Points, in no order, along strands that fork and pass close to each other.
Two points are linked if the straight distance between their rows is under 98.9.
guziv: [ -5   3 -16 -13 -16  -1  19  15  13 -22  19   7 -20  27 -15   6   4   8
   7 -23  -6 -22   4  58  -6  37 -39 -22  32 -22   4 -28  20  16   7  17
  46   3  19  -3  14  18  34   8 -25 -22 -45 -17   3 -11   7  -6  -3   0
 -29  42]
dubi: [-20  -1  38   9 -24 -21  18   0  -8  18  30  11 -20  31  12  28   6   3
  -1 -29 -19 -31  13  58  11  24 -14 -20  22  -6   9 -22  21  14   2 -12
  26   3  16   2  19   3  46  27 -24 -44 -23 -20  -1  22  10 -15  11   1
 -29  35]
zav: [ 30 -24 -12  -7  -7  -6  21  -6 -12 -42 -36  11  34  15 -13  -2  -5  -9
  -1  30 -23  11  13  26  31 -62  25   1   7  23   6  19   5  -3 -16 -30
  21   6  37 -14  -8  -4  11  -4 -31  13  31  23 -29  29 -28 -10 -20  62
 -10  -4]
gubuz: [-24  24 -18  -5 -10   3  -3  15  20   2  23  -3 -33  25 -10  14  11  23
   8 -21  15 -17 -15  16 -19  60 -56   0  14 -26  -7 -33  -7   0  25  25
  29   1 -11  13  -8  12   9  14   2  -4 -40 -28  18 -24  15   4  19 -37
  -8  29]
Puse: [ 21   4 -38   0  21   4   2  21  12 -39  -1   2 -12  35 -30  -8  -3  14
   9  21   8  -7 -19   8 -19  10 -25  20 -11  -7 -29 -14 -33 -26  34  20
  41   0  -7  -2 -15  18   8  -1  -9  23 -16 -25   3 -39  -7  -2  15  -2
   2   1]
fiko: [-13  14  11   7 -13 -13  18  -7  -5   5  -2   7 -20  39   0  53  14   0
  -4 -33  -3 -40  21  42   1  46 -21  -8  24 -12   3 -28  -1  -8  13   8
  17  -1   6   0   9   0  48  24 -15 -35 -30 -14 -12  -2  22 -10  16  -7
 -24  33]
Ruf: [ -8 -16   4  14  -9 -13  10  10 -13   7  29  27   4 -28   6   6 -15  11
   3  30   9  -4  -1 -50  21 -84  10  28 -56   7 -34  12 -27 -37   8 -46
 -12   3   7  -6 -28 -51 -18  39  11  41  59  11   9  42 -32 -16  15  -5
   0 -12]
Gog: [-29 -26  35  -3 -16 -11   0   1 -16  22  41  26   9 -48  40 -38 -19 -11
  15  -2 -29  22 -15   8  28 -40  17 -19   2  24  22  -3  36  48 -34 -37
 -24  -8  17  16  11   0 -10   3   4   9  26  24  37  48 -26 -16  -6  12
 -19  16]
sipun: [ 24   4 -34 -16  15  -9  -2  21  12  -7 -17 -33  -1  18 -32  15 -11  19
   2   3   0  -9   6   6 -25  34 -13  15   6  -8   3   7 -18 -19   6  28
  33   8 -19 -17   0  22   8 -27 -22  14 -35 -16 -33 -49  20  13   0   6
  22  -5]
rup: [-13  -8  19  20   7 -13  -4   5 -10   0  28  17  15 -28  17 -33 -22  -1
   2  40 -12  13 -23 -32   4 -68  12  14 -37  29 -13  23 -16  17  -5 -28
 -23  -2  12   5 -11 -25 -34   2  18  25  31  20  21  41 -41   0  11   1
   0 -23]
zemib: [ -6 -24   2  14   3 -27   8  16  -4   3  31  19  12 -24   6 -27 -18   5
   9  41 -21  12 -16 -26  12 -80   7  22 -45  18 -27  13 -23  -8   6 -44
   6  10  10   2 -25 -24 -26  28   8  45  44   5  22  43 -46 -10  25   2
  -1 -16]
das: [  3   8  25  -7   0  -1 -31 -17 -19  25  10  -1  39 -43  17 -44  -1 -17
 -19   8 -15  20   5  -7  -2 -29  43 -13  23  19  31  37  23  43 -27   6
 -44 -10  12   8  12   8 -10 -36  22 -15  10  40   7  29 -11  14 -12   9
   9 -29]
pinuv: [ -8   5  40 -10   0   1 -34   1 -19  51  61 -17  20 -25  18 -45  -9   0
 -24 -14 -20  -1 -14  10 -26   4   0  -5   8  -6  30  14  10  48 -11  18
 -13 -11  -9  19  21   0 -11 -22  17 -32 -33   9  18  24 -12  -2   3 -19
   0 -18]
lag: [ 13 -26  -6 -24 -22 -47  10  10  22  40   1 -25  11 -17  17  22 -12  28
  20 -16 -55 -23  25  15  11  20   9   6  12 -13  10   7  13 -23 -20 -17
  19  36   4 -29  21  10  18 -14 -35   7   5 -19 -29  -4  34   6  18  25
  26  10]
mefo: [ -3   2 -23  -3 -16  -2  13  -2  21   0 -35   1 -14  -1   1  41  24   7
  17 -32  10 -25  21  -2  18  44 -14   8  12 -19 -11 -30   2 -40   1   5
   6   7  -3 -13   1  -1  23  26 -13  11  -1 -16 -15 -14  31  -7  15  -2
  10  23]
bemo: [  9   2 -45   5   7  11   7  23  19  -7 -10  11 -21  -1 -16   3  20   5
  14  -3  38 -18  -3 -26  10  13 -27  23 -20 -15 -51 -38 -19 -63  27   8
  23  -1 -13   2 -22 -12  14  42  -1  55  19 -26   9 -26   9  -6  31 -21
  14  17]
pape: [ 15 -25 -14 -16  -4  -6  -2 -12  13   5 -38 -13  26 -32  16  -6   8 -14
  11  -7 -18  25  16  -3  29 -21  36 -13  26  18  15  13  39   6 -30 -25
 -21  18   9  -9   4   6 -12 -18   4  29  37  17  -4   8   9   5 -10  28
  13  -1]
Repir: [-18  10  39  27  -2  -3  -3   7 -20  -8  45  16  10  18   6 -28 -27   8
 -16  29 -13  -7 -10  19  -5 -43   5 -14 -22  14  -8  20 -21  51   2   0
  13 -17  24   3   1  -5  -7  -3  -6 -42 -20  14   5  43 -40  -2   6  14
 -25 -25]
Gamu: [-29  15  44  38  -2  -6  -4 -10 -25 -14  22  17  15  16   1  -3 -25   2
 -15  45   0  -8 -12 -11   0 -60  19   4 -35  21 -11  28 -32  29   8  -9
  -9 -15  31  -3  -6 -17 -17   6   0 -35   0  17  -3  51 -46  -4  12  16
 -25 -40]
kupe: [ -4  -9 -34 -15   1   2  -7  25  29  -3  34 -17 -16   8 -17 -38  -2  22
   6   0  -5  16 -29  12 -20  26 -37 -10  18 -19  -3 -21  11  22  15  13
  40   6 -15  12   0  23 -13  -5  -2  15 -35 -27  27 -32   1  14   6 -16
  -8  14]
ner: [  1  21 -16  -3  -1  -4   7   4   6 -14 -10  -2 -15  31 -21  34   3   4
   1 -17   8 -30  15  28 -12  48 -24   1  16 -15  -2 -19 -12 -12  14  32
  26  -2   2 -11   3  10  30  -1 -17 -21 -38 -12 -23 -26  23   1   4  -2
  -4  19]
magil: [ 48 -24 -26 -21  10   4  20  -1 -10 -44 -50  -6  38  26 -32   3 -12  -6
   6  33 -13  22   7  26  18 -46  20  11   1  33   5  27  -6  -7  -8 -15
  28   3  17  -9  -8   9  12 -18 -29  30  16  21 -33  -3 -26 -10 -29  51
  -7 -14]
sos: [ 19   0 -45 -28  11  11  -7  21  29 -22 -12 -28  -4   8 -34 -20   6  14
   6  -1   6  25 -11  20 -20  36 -20 -16  31 -14  12  -9  16  17   8  19
  38   6 -11   5   4  29  -5 -13 -11  21 -38 -14   5 -41   8  10 -10  -6
  -7  14]
maf: [  8  -8 -14  -2 -12  -5  25  15   3 -39  17  22  -9  38 -13  -2  -2   0
  11  -2 -13 -25   1  54   3  13 -28  -8  13 -17  -9 -26   2   0  12  12
  43   0  34  -7  13  10  37  12 -33 -14 -21 -17   3  -3  -7 -16  -3  18
 -31  36]
Mefi: [ 26 -23 -30 -16   7   1   4   3  20 -12 -36 -10  15 -13  -5 -14  10 -12
  11  11 -10  29  -1   5  27 -25  19  -7  11  18  -4   1  21   1  -8 -20
   5   9   4   5  -7   6 -14  -4   4  45  31   5   4 -13  -5   3  -9  23
   7  -1]
Vesa: [-32  28  36  -8  15  13 -19  -8  -7  43  37 -14 -35  -8  10 -15  -1  -1
 -17 -24  31  14 -30 -15 -32  48 -29 -16  -5 -10  29  -2  22  27   4   8
 -29  -9 -26  37   9  -7 -14  10  33 -21 -22  -1  50  -4  12   1  -9 -67
 -20  13]
fazif: [-11 -24  20   6 -14 -25   3  -3   1  40  13   6  11 -41  34   1 -11   7
  12  -4 -28  -4  -1 -17  18 -25  16  12 -15  10  -1   5   9  -6 -24 -30
 -28  11  -4  -9  10 -16 -13   3   1  13  33   1   1  28   6  -2  10   3
  22  -6]
likel: [ 16   2 -38  15  21  30  -1  -4   7 -20 -46  -1   4  -7 -15   2  24 -22
  -6   4  46  21   5 -42  19 -21  10   1 -15   4 -23 -11  -5 -37   9  -4
 -24  -5  -5   2 -24 -13 -19  14  24  51  50  10  -3 -20   7   3 -13   0
  27 -11]
Pire: [  5  -9 -10   1   0   2   1  14   6 -17   9   8  -6   6  -2 -22  -7   2
   6  14 -15  10 -10  13   0  -9  -3  -8  10   3  -9   0   4  22   3   1
  15  -1   2  -4  -2   7 -11 -10  -4  -4  -5  -5  11  -2 -15   2  -6   9
   0  -1]
dovo: [ -2  -1  20  14  -5   4   2   8 -12 -14  29   9   7  15   4 -21 -13  -4
 -14  12 -18  -4   0  33  -5 -19   6 -20   6   2   1  12  -4  45  -4   7
  21 -10  15  -2   5   4   5 -14 -11 -42 -25   5  -1  17 -19  -2 -11  18
 -19  -7]
nen: [  3  10  30  -5   5   8 -37  -7 -19  33  38 -13  32 -29  11 -57  -8 -13
 -27   5 -15  14  -7  -1 -21 -17  21  -7  13   9  32  34   6  53 -13  24
 -23 -15   5  14  14   6 -13 -35  23 -31 -20  32  11  28 -18   8  -8   1
   7 -37]
fol: [-34  -2  36   6  -3  12  -1 -11  -6  17  16  16 -26 -28  21  -5   9 -20
   3 -24  22  19 -14  -3   5  19   9 -28  12   2  23  -3  45  34 -16 -18
 -33 -11   0  27  15  -4  -3  18  17  -8   2   6  40  11  -3  -9 -14 -37
 -31  24]
ludiv: [-22  26  25 -11  13  -1 -25   4   1  53  56 -15 -27 -22  16 -13 -13  13
  -3 -12  14   2 -42 -28 -30  39 -40   6 -23 -12  20  -1   5   9   6  11
 -26  -6 -36  25  15 -10 -30   5  39  -2 -11  -9  48  -9  11   3  -4 -68
  -2   7]
digu: [-12  18  -5  -8   6 -11 -16  11  17  38  26 -19 -24  -9   3   6  -7  27
   8  -9   3  -5 -20 -26 -26  45 -37  15  -9 -17  -2 -12 -13  -6  15  18
  -8   5 -28   6   3  -5 -23  -5  21   6 -13 -29  20 -24  22  20  23 -44
  20   0]
ras: [ 15   9 -22 -15   4  -9   2  23   3 -10   9 -28  -6  29 -32  24 -12  15
  -1 -10  -5 -28  14  34 -31  40 -29   7  17 -15  10  -4 -14  -7  10  33
  46   5  -1 -15   5  13  26 -27 -26 -12 -53 -18 -33 -37  18   9  -4   8
   3  12]
repat: [  7 -11 -16  -4   1 -30   6  31  22  12  53  -8 -13  14  -2 -20 -22  27
  12  21 -36  -8 -18   5 -25  -1 -20  19 -19 -14 -22   0 -27  -9  26   5
  45  16 -10  -1 -13  16  -7  -5  -6  13 -15 -33  21 -16 -10   6  40  -9
  11  -1]
Masem: [-17  23  12  24   7  27   0 -23 -15 -23 -28  23 -26  19  -3  22  25 -23
  -8 -14  40   0   1 -10   0  20  -1  -5  -7   1  -9 -13  -2  -4  18  10
 -25 -18  -6  14  -5  -9   9  30  19 -30   0   7  10  -6  -1  -8 -11 -24
 -13   5]
Dogu: [-31  -3  56  21  -8  15  -1 -19 -22   6   9  29 -11 -21  29  -5   8 -27
  -3 -11  11  23  -4   3  12 -14  26 -23  10  17  20  13  40  41 -20 -24
 -42 -19  10  21  12  -7   7   8  15 -19  11  25  29  31 -16 -19 -18  -8
 -33  10]
nupon: [ 19  -3 -41 -12   9  -1   6  20  25 -20 -24  -9  -6  17 -27  11   7  13
  13   2   4  -4  -5   8  -5  30 -15  13   4  -9 -12 -10  -8 -35  15  19
  33   8 -10 -11  -3  20  11  -2 -22  34 -13 -20 -15 -41  14   1   8   2
  11   9]
lal: [ 19 -27   0  -7 -16 -29  15   1   3  12  -8  -6  18 -10  14  12 -14  11
  11   4 -48 -11  20  17  19 -14  22   8   4   0   5  13  10 -15 -21 -22
  15  21  10 -27   9   1  17 -14 -32  -3  13  -2 -32  17  15   2   4  38
  17   2]
zuka: [-18   5  -2  11  -1  27   9   0  -3 -31   7  37 -33  24  -4  -6  19  -9
   7 -14  27  -8 -15  19   6  20 -28 -10   8  -9 -18 -27   3  15  15   8
  10 -14   8  15  -1   1  13  30   1 -19 -17  -8  34  -2 -19 -13  -9 -20
 -36  26]
fasav: [ 22   3 -17   4  13 -22   3  19   2 -12  12 -11   3  31 -21  10 -29  21
  -1  34 -18 -18   3  -4 -27  -9  -3  35 -30  -4 -24  15 -57 -31  23   6
  36  10  -6 -18 -21  10   2 -21 -13   5 -15 -15 -23 -22  -8  10  26  14
  18 -28]
bug: [-12  -3  35   3  -9  12 -16 -17 -15  16   8  11  15 -32  23 -20   4 -19
  -8  -2  -5  24   8   8   7 -16  37 -26  23  17  25  23  38  47 -28  -4
 -38 -13  13  11  14   2   0 -19  13 -24   8  30  12  29 -11   2 -16   6
 -13  -6]
Tasa: [  4  -6 -38 -20  -9   7   9  18  30 -27  -5  -4 -16   6 -27  -5  17  15
  20 -15   4   5  -6  33  -2  43 -31 -21  39 -23   4 -25  30   5   7  13
  41   7   9  -4   9  26  14  10 -20  17 -35 -16   9 -24   8   4  -3  -6
 -16  40]
sele: [-11  15  25  -1 -11  -3  12 -47 -12  24 -56 -19  16   5  21  65  21 -15
 -13 -28   7 -13  50 -32  13  18  33  -3  -7  -5  17   2  -6 -50 -14  -6
 -41   8 -13 -11   3 -12  13   2   4 -29  13  13 -57  -6  44   7  -3  11
  29 -13]
tad: [-12  22  13  18   9  23  -8  -9  -8 -19   2  10 -17  18  -5   0   2 -13
 -14   4  23   5  -9  -8 -19   5  -2  -7  -9   3  -7   4  -6  21  15  19
 -15 -16  -7  11  -1  -1  -8  -2  19 -35 -13   2  13 -11  -7   2 -14 -15
  -4 -13]
busa: [-34  -2  67   4 -10 -26   4   4 -18  52  54   6 -28   7  42  23  -8   9
   1 -29 -17 -19 -14  18  -1  13 -19  -9  -6   2  23  -6  15  17  -1 -26
  -4  -3 -18  17  23 -11  15  21  -6 -25  -8 -12  28  27   3 -11  21 -30
 -23  24]
kebig: [ 16 -27   4  -4 -18 -17  16  -5  -6 -15 -19   7  22  -1  10   3  -8  -3
   9  12 -40   6  18  30  33 -40  26  -7  13  14  11  13  15   0 -24 -25
  15   9  29 -20   8  -2  14 -10 -34  -4  19  12 -26  37  -6  -4  -9  53
   1   5]
nelun: [-11  22  26  10   2  16 -12  -5 -11   4  15  -4 -14  23  -2   2   4  -9
 -23 -17  14  -2  -2  17 -29  22  -5 -17  13  -7  11   5   6  41   6  23
   1 -14 -11  16   4   0   7  -7   9 -54 -36  -3   5  -5   4   1 -10 -20
 -14  -4]
Soru: [  2  11 -38   5  -3  22   5   2  14  -9 -36  12 -17  -6 -14  20  32  -3
  15 -20  45 -15   6 -22  21  34 -23   8  -1 -16 -29 -38 -10 -49  12  11
   3  -4 -12  -1 -11  -8  15  42   3  32  13 -13   2 -15  18  -8  15 -17
  14  25]
Bezas: [ -1  10  -5  11  -2   1   5  -6   4  12 -21   2 -13   2   4  35   8   5
   4  -4  17 -17   9 -39   4   3  -7  27 -30  -7 -26 -14 -34 -53  17   0
 -17   1 -20  -7 -12 -25  -6  13  10   9  23 -10 -17 -15  18   3  17  -6
  33 -16]
dano: [-11   1  45   7 -19 -19   5 -28 -13  42 -10  -2  14  -7  30  41  -4   0
  -6  -1 -25 -20  19 -15  15 -15  28  10 -18   7   4  15  -3 -21 -17 -25
 -34   6  -4 -15   7 -22   4  -1  -3 -25  18   7 -40  29  19   3  12  15
  19 -20]
fumu: [ 16 -34 -25 -21 -12 -11  18   9  21 -11 -26   1   3 -11   2  -3  11   0
  23 -10 -21  12  10  23  33  -6   7  -9  26   5   3  -8  35  -6 -14 -23
  18  19  14 -11  12  10   8   9 -21  30  25  -4   1   6   6  -7  -6  30
   2  21]
pob: [ 23   3 -38  -2  23  21  -3  -8  10 -15 -64 -17  16  -2 -16  14  20 -11
  -5   3  42  10  16 -47  14  -3  18  14 -18  -1 -22 -11 -19 -63   4   1
  -8   3 -16 -10 -23  -4 -11   3  12  53  39  -1 -30 -32  28   4  -8   8
  43 -21]
tegob: [ 43 -24 -38 -33   1   8  20   5  11 -35 -52  -5  31  11 -17  -1   4 -22
  14  23 -12  31   3  20  37 -45  20   6   0  28  -3  10  14 -12  -6 -26
  31  11  16   6 -11   2   2  -3  -9  57  38  12 -13 -13 -15 -16 -18  42
  -4 -10]
bona: [  3  17  -8   6   9  -9 -11   4  14  28  -1 -16 -19  -5   3  18  -4  16
   6   0   6 -11  -8 -40 -17  25 -21  23 -27 -11 -15  -7 -29 -31  15  18
 -10   7 -28  -6  -7  -4 -23  -8  20  13   8 -24  -1 -30  23  16  26 -24
  41 -17]
rekag: [-19   4  54   8 -22 -15  10 -47 -21  41 -37 -16  16   0  35  61  17 -12
 -17 -26 -13 -15  41 -16  22  -4  43  -4  -5   4  17   9  10 -31 -19 -31
 -48   5  -9  -9  12 -21  24   7  -6 -40  19  14 -53  22  36   3   5  19
  17 -10]
zete: [-23   4  40  18   8  -5 -13  -5 -20   6  34  24  19 -26  21 -43 -18  -8
  -9  31  -6  19 -26 -26   7 -66  16   0 -20  37   5  26  -1  45 -12 -21
 -37 -18  22  15  -1 -13 -29  -5  24   7  18  40  26  48 -45  -3  -1   6
 -15 -21]
zuk: [  2  11 -10   0   0  14   7 -31  -7  -8 -67 -13  14   5   0  47  23 -14
  -5 -21  23  -7  40 -29  13  21  25   1  -8  -8   6  -1 -13 -51 -11  14
 -27  -1  -6 -17  -7  -3   9  -1   0 -11  10   9 -52 -19  33   3 -15  15
  27 -12]
tupe: [  0   1 -10  22   9  18   0 -13 -14 -40 -25  16  25  -2  -8  -4   7 -13
 -21  36  23  18  -3 -35  19 -73  24  15 -16  24 -21  18 -21  -7   5 -24
 -24  -8  20  -2 -31 -25 -27   8  15  20  49  28 -12  23 -37  -4 -11  24
  -3 -29]
kiba: [ -3  -6  29  -6  -1 -20 -24 -18 -14  31   8   2  44 -44  24 -39 -12  -5
 -10  16 -34  11   1 -12  16 -52  42   2   9  31  21  32  15  29 -30 -16
 -43   2  15  -6   4   3 -17 -29  12   7  25  43  -7  42 -13  10   1  20
  17 -26]
vokog: [ 17 -27 -19  -3 -19  -6  27   8   7 -23 -13  22   1   7   3   6  10   1
  13  -6 -14 -16  16  24  26 -10  -4   8   7  -9 -12 -15   8 -33  -3 -11
  24  10  25 -16   7   0  31  21 -30  12  19 -13  -8  11   0 -15   1  28
  -8  23]
Dul: [ -1  -8 -15  -7   2  -6  -8  29  13  12  61 -17 -10   9  -9 -48 -18  26
  -1   8 -23   5 -28   3 -34   6 -31   4  -5 -15 -10  -2 -11  27  20  15
  36   4 -21  15  -5  11 -23 -14   5  -2 -33 -27  30 -21 -12  11  17 -21
   0  -2]
mus: [  7 -22   6 -20 -11 -21 -17 -11   4  35  -8  -7  37 -55  30 -27  -3  -9
   9  -6 -39  18  11   2  30 -28  39 -12  27  21  26  18  39  25 -37 -26
 -39  17   9  -8  15  10 -13 -24  10  22  37  26   3  30   3   6  -2  19
  13  -4]
Bomu: [ 17   9 -40  15  15  13   5  18   7 -37  -1  16 -15  24 -25  -5   5  10
   4  20  29 -16 -11 -15 -14   1 -30  29 -28 -10 -49 -28 -45 -44  40  16
  29  -7  -7   0 -23  -3   9  26  -2  30   8 -25  12 -27  -9  -7  25 -14
   1   1]
muvil: [  0 -16 -14 -12  -2  11  -1  15  12 -10  21  -3  -8  -7  -2 -45   0   1
   9  -5  -8  21 -15  24   2   0  -6 -30  29  -8   6  -9  29  46  -4  -1
  10  -2   0  15   6  18 -16 -10   1   0 -14  -5  34   1 -15   2 -12   1
 -16  15]
muliv: [-20  26  38   4   4   2 -14  -9  -9  37  20 -13 -20   7  11  15   4  -1
 -15 -24  16  -2  -5  -4 -27  33  -9  -9   6  -8  18   3   9  24   8  14
 -23  -5 -22  20  10  -5  -2   2  19 -40 -22  -7  20  -4  14   3   4 -39
  -4   2]
Muf: [ -9 -14  -4 -24  -7  19 -19  11   6  17  45 -15   4 -34   1 -65   4   1
  -3 -18  -6  33 -18  21 -14  13  -6 -33  36 -18  30 -10  41  61 -13   6
  -6  -4  -4  26   9  15 -22 -16  11  -7 -25   5  44  10 -12   1 -10 -13
 -31  13]
guzun: [  2   3  -4  19   3  32  10  -2 -13 -66  -8  46 -10  40 -14 -14   9 -15
  -2   7  23 -12  -3  34   3  -6 -15 -11   7   1 -19 -22 -10  19  16  12
  21 -21  25   6  -1   3  21  22 -10 -25 -14  -1  21   7 -28 -19 -23   8
 -49  18]
Tos: [ 12  18 -25 -12  13  14  -7  -7   9 -13 -55 -31  -2   8 -30  32   9  -5
  -1 -15  25   1  30  -7 -23  55   8  -6  14 -15  24   9  -5 -18 -10  43
  -1   2 -15 -16  -2  21   3 -22  -8 -11 -26   1 -42 -40  35  13 -21  -3
  17   0]
Vepob: [-11   9   9  -9  10 -12 -21  12   5  49  62 -16 -14 -17  16 -23 -22  24
   3  -1 -11  -7 -35 -19 -29  20 -33  12 -20 -15   0   1  -7  11  10  15
  -9   5 -33  13  10  -7 -33 -12  25   2 -11 -19  34 -10   1   9  17 -49
  12  -6]
Tapod: [  9  20 -32   2  26  23 -27   3  16 -10 -20 -22 -14  -3 -25 -14   7  -2
  -7   8  32  27 -14 -26 -24  36  -7  -6   4  -9  -2  -4  -5   4  13  29
  -8  -5 -17   7  -8  17 -28  -9  25   5  -4  -8  10 -42  19  23 -11 -28
  23  -9]
lig: [ 17 -14 -13   2   7 -36  12  21  14   0  26   0  -4  16  -2  -3 -21  22
   6  32 -30  -8  -7 -10 -17 -24  -4  37 -40  -7 -37   8 -47 -38  23  -9
  37  17  -4 -12 -22   6  -4   1  -7  23   4 -22   5  -8 -16  -1  43   3
  18 -19]
bom: [-23  -6  34   4   1  -7 -12  -1 -16  22  48  22   8 -43  33 -42 -20 -12
   5   9 -13  16 -30 -13  12 -42  10  -9 -12  30  14  13  17  38 -24 -26
 -38 -11   7  18   8  -5 -27  -6  22  16  20  28  38  36 -31  -7  -4  -5
 -11   4]
Zubor: [-17  19  -1  -8  -9 -18  -5  15  18  34  20 -18 -32  12   4  34   4  28
   8 -24   0 -24  -5   1 -26  57 -45   9   9 -27   2 -24 -16  -6  19  22
  17   8 -20   6   0  -2  -1   3   9  -7 -34 -28   6 -26  31  12  30 -33
  11  11]
tifop: [ 42 -20 -15 -20  11  -8   9  -1  -6 -14 -43 -19  32   6 -15   7 -18  -1
   0  17 -20  15  21  20  11 -22  32   0  15  20  18  39   3   2 -27  -5
  11   9   5 -17  -1   9  11 -40 -30   7  -1  24 -44  -1  -2   7 -26  45
  12 -13]
Nepev: [ -8 -21  12  13 -13 -16  11   4  -6  25  20  16  -2 -35  29   9  -8   4
  13   6  -9  -3  -2 -33  20 -46   5  19 -34   9 -18   4  -4 -28 -10 -39
 -20   9  -3  -8  -9 -35 -17  22   8  33  50   0   7  28  -7  -8  12  -5
  15  -6]
tid: [-24  -3  29 -14  -9  13 -21   6 -10  47  62 -14   1 -32  13 -49  -1   0
 -13 -27  -6  17 -22  13 -21  20  -7 -23  17 -13  33   0  32  56 -14   7
 -14 -10 -11  28  21   4 -13 -14  14 -21 -30   6  41  15 -10  -8  -8 -33
 -26   5]
ramav: [ 13  13 -11  -8   8   7   9 -21  -8  -8 -59 -27  10  20 -19  53   5  -8
  -4 -19  19 -18  45  -9  -3  37  15   6   2  -7  16   3 -21 -45  -7  28
 -10  -1 -12 -23  -2   9  16 -22 -18 -15 -18   5 -66 -30  37  11 -17  16
  21  -4]
Sisak: [ 14 -10 -10  -2 -20  -4  26   0   2 -26 -14  19  -5  22  -7  26   7  -1
  12 -16 -10 -27  20  45  15  20 -10  -4  19 -11   0 -23  15 -17  -5   4
  27   4  29 -20  15   3  46  16 -38 -15  -9  -8 -18   3   7 -13  -7  27
 -22  34]
tuv: [ 20  -7 -30   9  16  21  -1  -6  -5 -33 -46   3  19   2 -11   0  16 -18
 -13  21  25  21   5 -29  23 -49  22  10  -9  19 -22   6 -11 -27   5 -19
 -14   1   2  -4 -28 -15 -15   1  16  42  51  13 -13  -3 -11   2 -14  23
  15 -24]
pudu: [  6  16  -4  13   8  38   8 -12 -17 -67 -22  28  -5  42 -25   3   9 -25
  -9  -2  26  -7  11  35 -10  12   3 -20  18   1  -2  -8   0  25  10  29
  13 -26  17  -2   0  10  24   2 -11 -42 -27  11  -4  -6 -13 -11 -32   5
 -43  11]
kena: [ 11 -17 -21 -14 -17 -25  16   9  25  19 -19  -9  -4  -5   9  33   9  18
  20 -22 -19 -20  16   0  16  27  -6  12   6 -17  -5 -16   6 -50  -4  -8
  20  27   1 -28   8   3  19   7 -28  22   9 -22 -21 -15  32   1  23  14
  24  17]
vad: [ 24  16 -17  12  25   3 -10   8  -1 -21  -8 -11   5  24 -25  -6 -20   9
 -15  33   3  -1  -6 -21 -28  -5   0  28 -24   4 -15  19 -45  -9  22  18
  13   1 -20  -7 -16   8 -19 -26   3   0 -11  -8 -21 -31  -4  16  -2   4
  24 -37]
poteb: [ 14  14  -6  11  21   4 -15 -15  -9 -12 -28 -12  21   0 -12  -2 -12  -2
 -22  35  15   9  -1 -42 -15 -19  21  23 -18  13  -6  33 -37 -15   3  11
 -21   3 -14  -8 -14   0 -29 -29  15   0  14  12 -26 -18   3  22  -8  10
  37 -44]
nuko: [-23  11  10  -2  10  21 -15  -6   5  20  14  -1 -30 -28   5 -17  11 -14
   5 -18  37  26 -26 -18 -12  42 -12 -22   6 -11  20  -5  29  28  -3   3
 -31  -8  -8  23   9  -2 -21  13  35  -3  -4   1  47 -12   7   5 -15 -52
 -16  17]
Libaz: [-17   9  21  36   3  11  -2 -16 -21 -34  -3  22  10   7  -6  -2 -10  -7
 -18  45  17   3 -14 -30   6 -65  19   8 -29  23 -21  23 -30  12   9 -15
 -24 -15  27  -1 -15 -23 -24  11  11 -14  21  24   0  41 -46  -5  -4  16
 -17 -37]
dilu: [ 10  23 -29  -4  16  24 -14  -2   8 -31 -36 -14 -10   4 -28   6  11  -9
  -4  -6  29  14  10  -4 -19  39   0 -14  16 -13  13   0   1   2  -1  36
   1  -8  -9  -2  -5  18  -3 -11   7 -11 -20   1 -11 -35  19  10 -20 -11
   5   3]
vamaz: [-13   1  43   5  -8 -17  -8 -29 -13  50   1  -2  14 -34  34  21  -4  -4
  -4   0 -12  -2   5 -37   9 -14  24  12 -18  10   9  17   3 -14 -23 -18
 -57  10 -12  -4  15 -22 -14  -8  23  -5  27  13 -12  22  17   4   5  -3
  25 -20]
Sug: [-31  -3  36  -3 -23 -11   9   3  -1  32  39   4 -29  10  18  11   4   7
  -1 -36  -8 -12  -5  36  -4  34 -20 -21  22 -15  18 -20  33  30  -2  -9
  11   0  -4  14  16   3  21  19  -8 -33 -30 -19  24  12   6  -8   5 -24
 -30  32]
Nudig: [ -2  21   3  20   8  32  14 -27 -19 -46 -42  29  -4  35 -16  29  20 -26
 -10  -7  34 -19  23  14  -1  21   6  -3   4   0  -8 -19 -12 -10  15  21
 -10 -24   3   2  -5   0  29  25  -1 -39 -11   9 -14  -4   4 -12 -20  -2
 -30  12]
zaku: [ 23  -2 -33  -6  13  20   6 -17  -1 -35 -70 -11  19  11 -19  24  18 -11
   0  -5  29   8  27 -21  18   4  18   4   2   2  -4   2 -11 -48  -8  10
  -1  -1  -5 -17 -10   3   7  -7 -11  28  18   8 -38 -26  18  -1 -18  23
  20  -6]

Follow the links from the first point to the second, and from the first to the third. Name the last point that the two ways share.
sos / lal / bona | Mefi
rekag / tegob / Vesa | das
mefo / Tasa / Dogu | Mefi
Muf / Nudig / kebig | das
dilu / Pire / bom | zuk
zuka / digu / pinuv | Vesa
Masem / tuv / gubuz | Vesa

A fork is a point with three links, a tip a point with one. Leave the first point through the second and follow the links. Name the first fork or tip that comes.
Vesa / muliv | zuka
vokog / Sisak | poteb
Puse / Bomu | magil
tuv / tupe | das
vamaz / fazif | Gog
kebig / lal | busa
Gog / bom | zuk
Dul / kupe | Mefi

A fork is a point with three links. Follow the links from the first point to the second and name the forks in between, in order.
fazif / Gamu | zuk
nuko / likel | das
muvil / nupon | das, Mefi, magil
repat / nelun | Mefi, das, Vesa
fasav / pape | Mefi
sele / kebig | zuk, das, Mefi, magil
Soru / kupe | magil, Mefi
maf / pob | Mefi, das
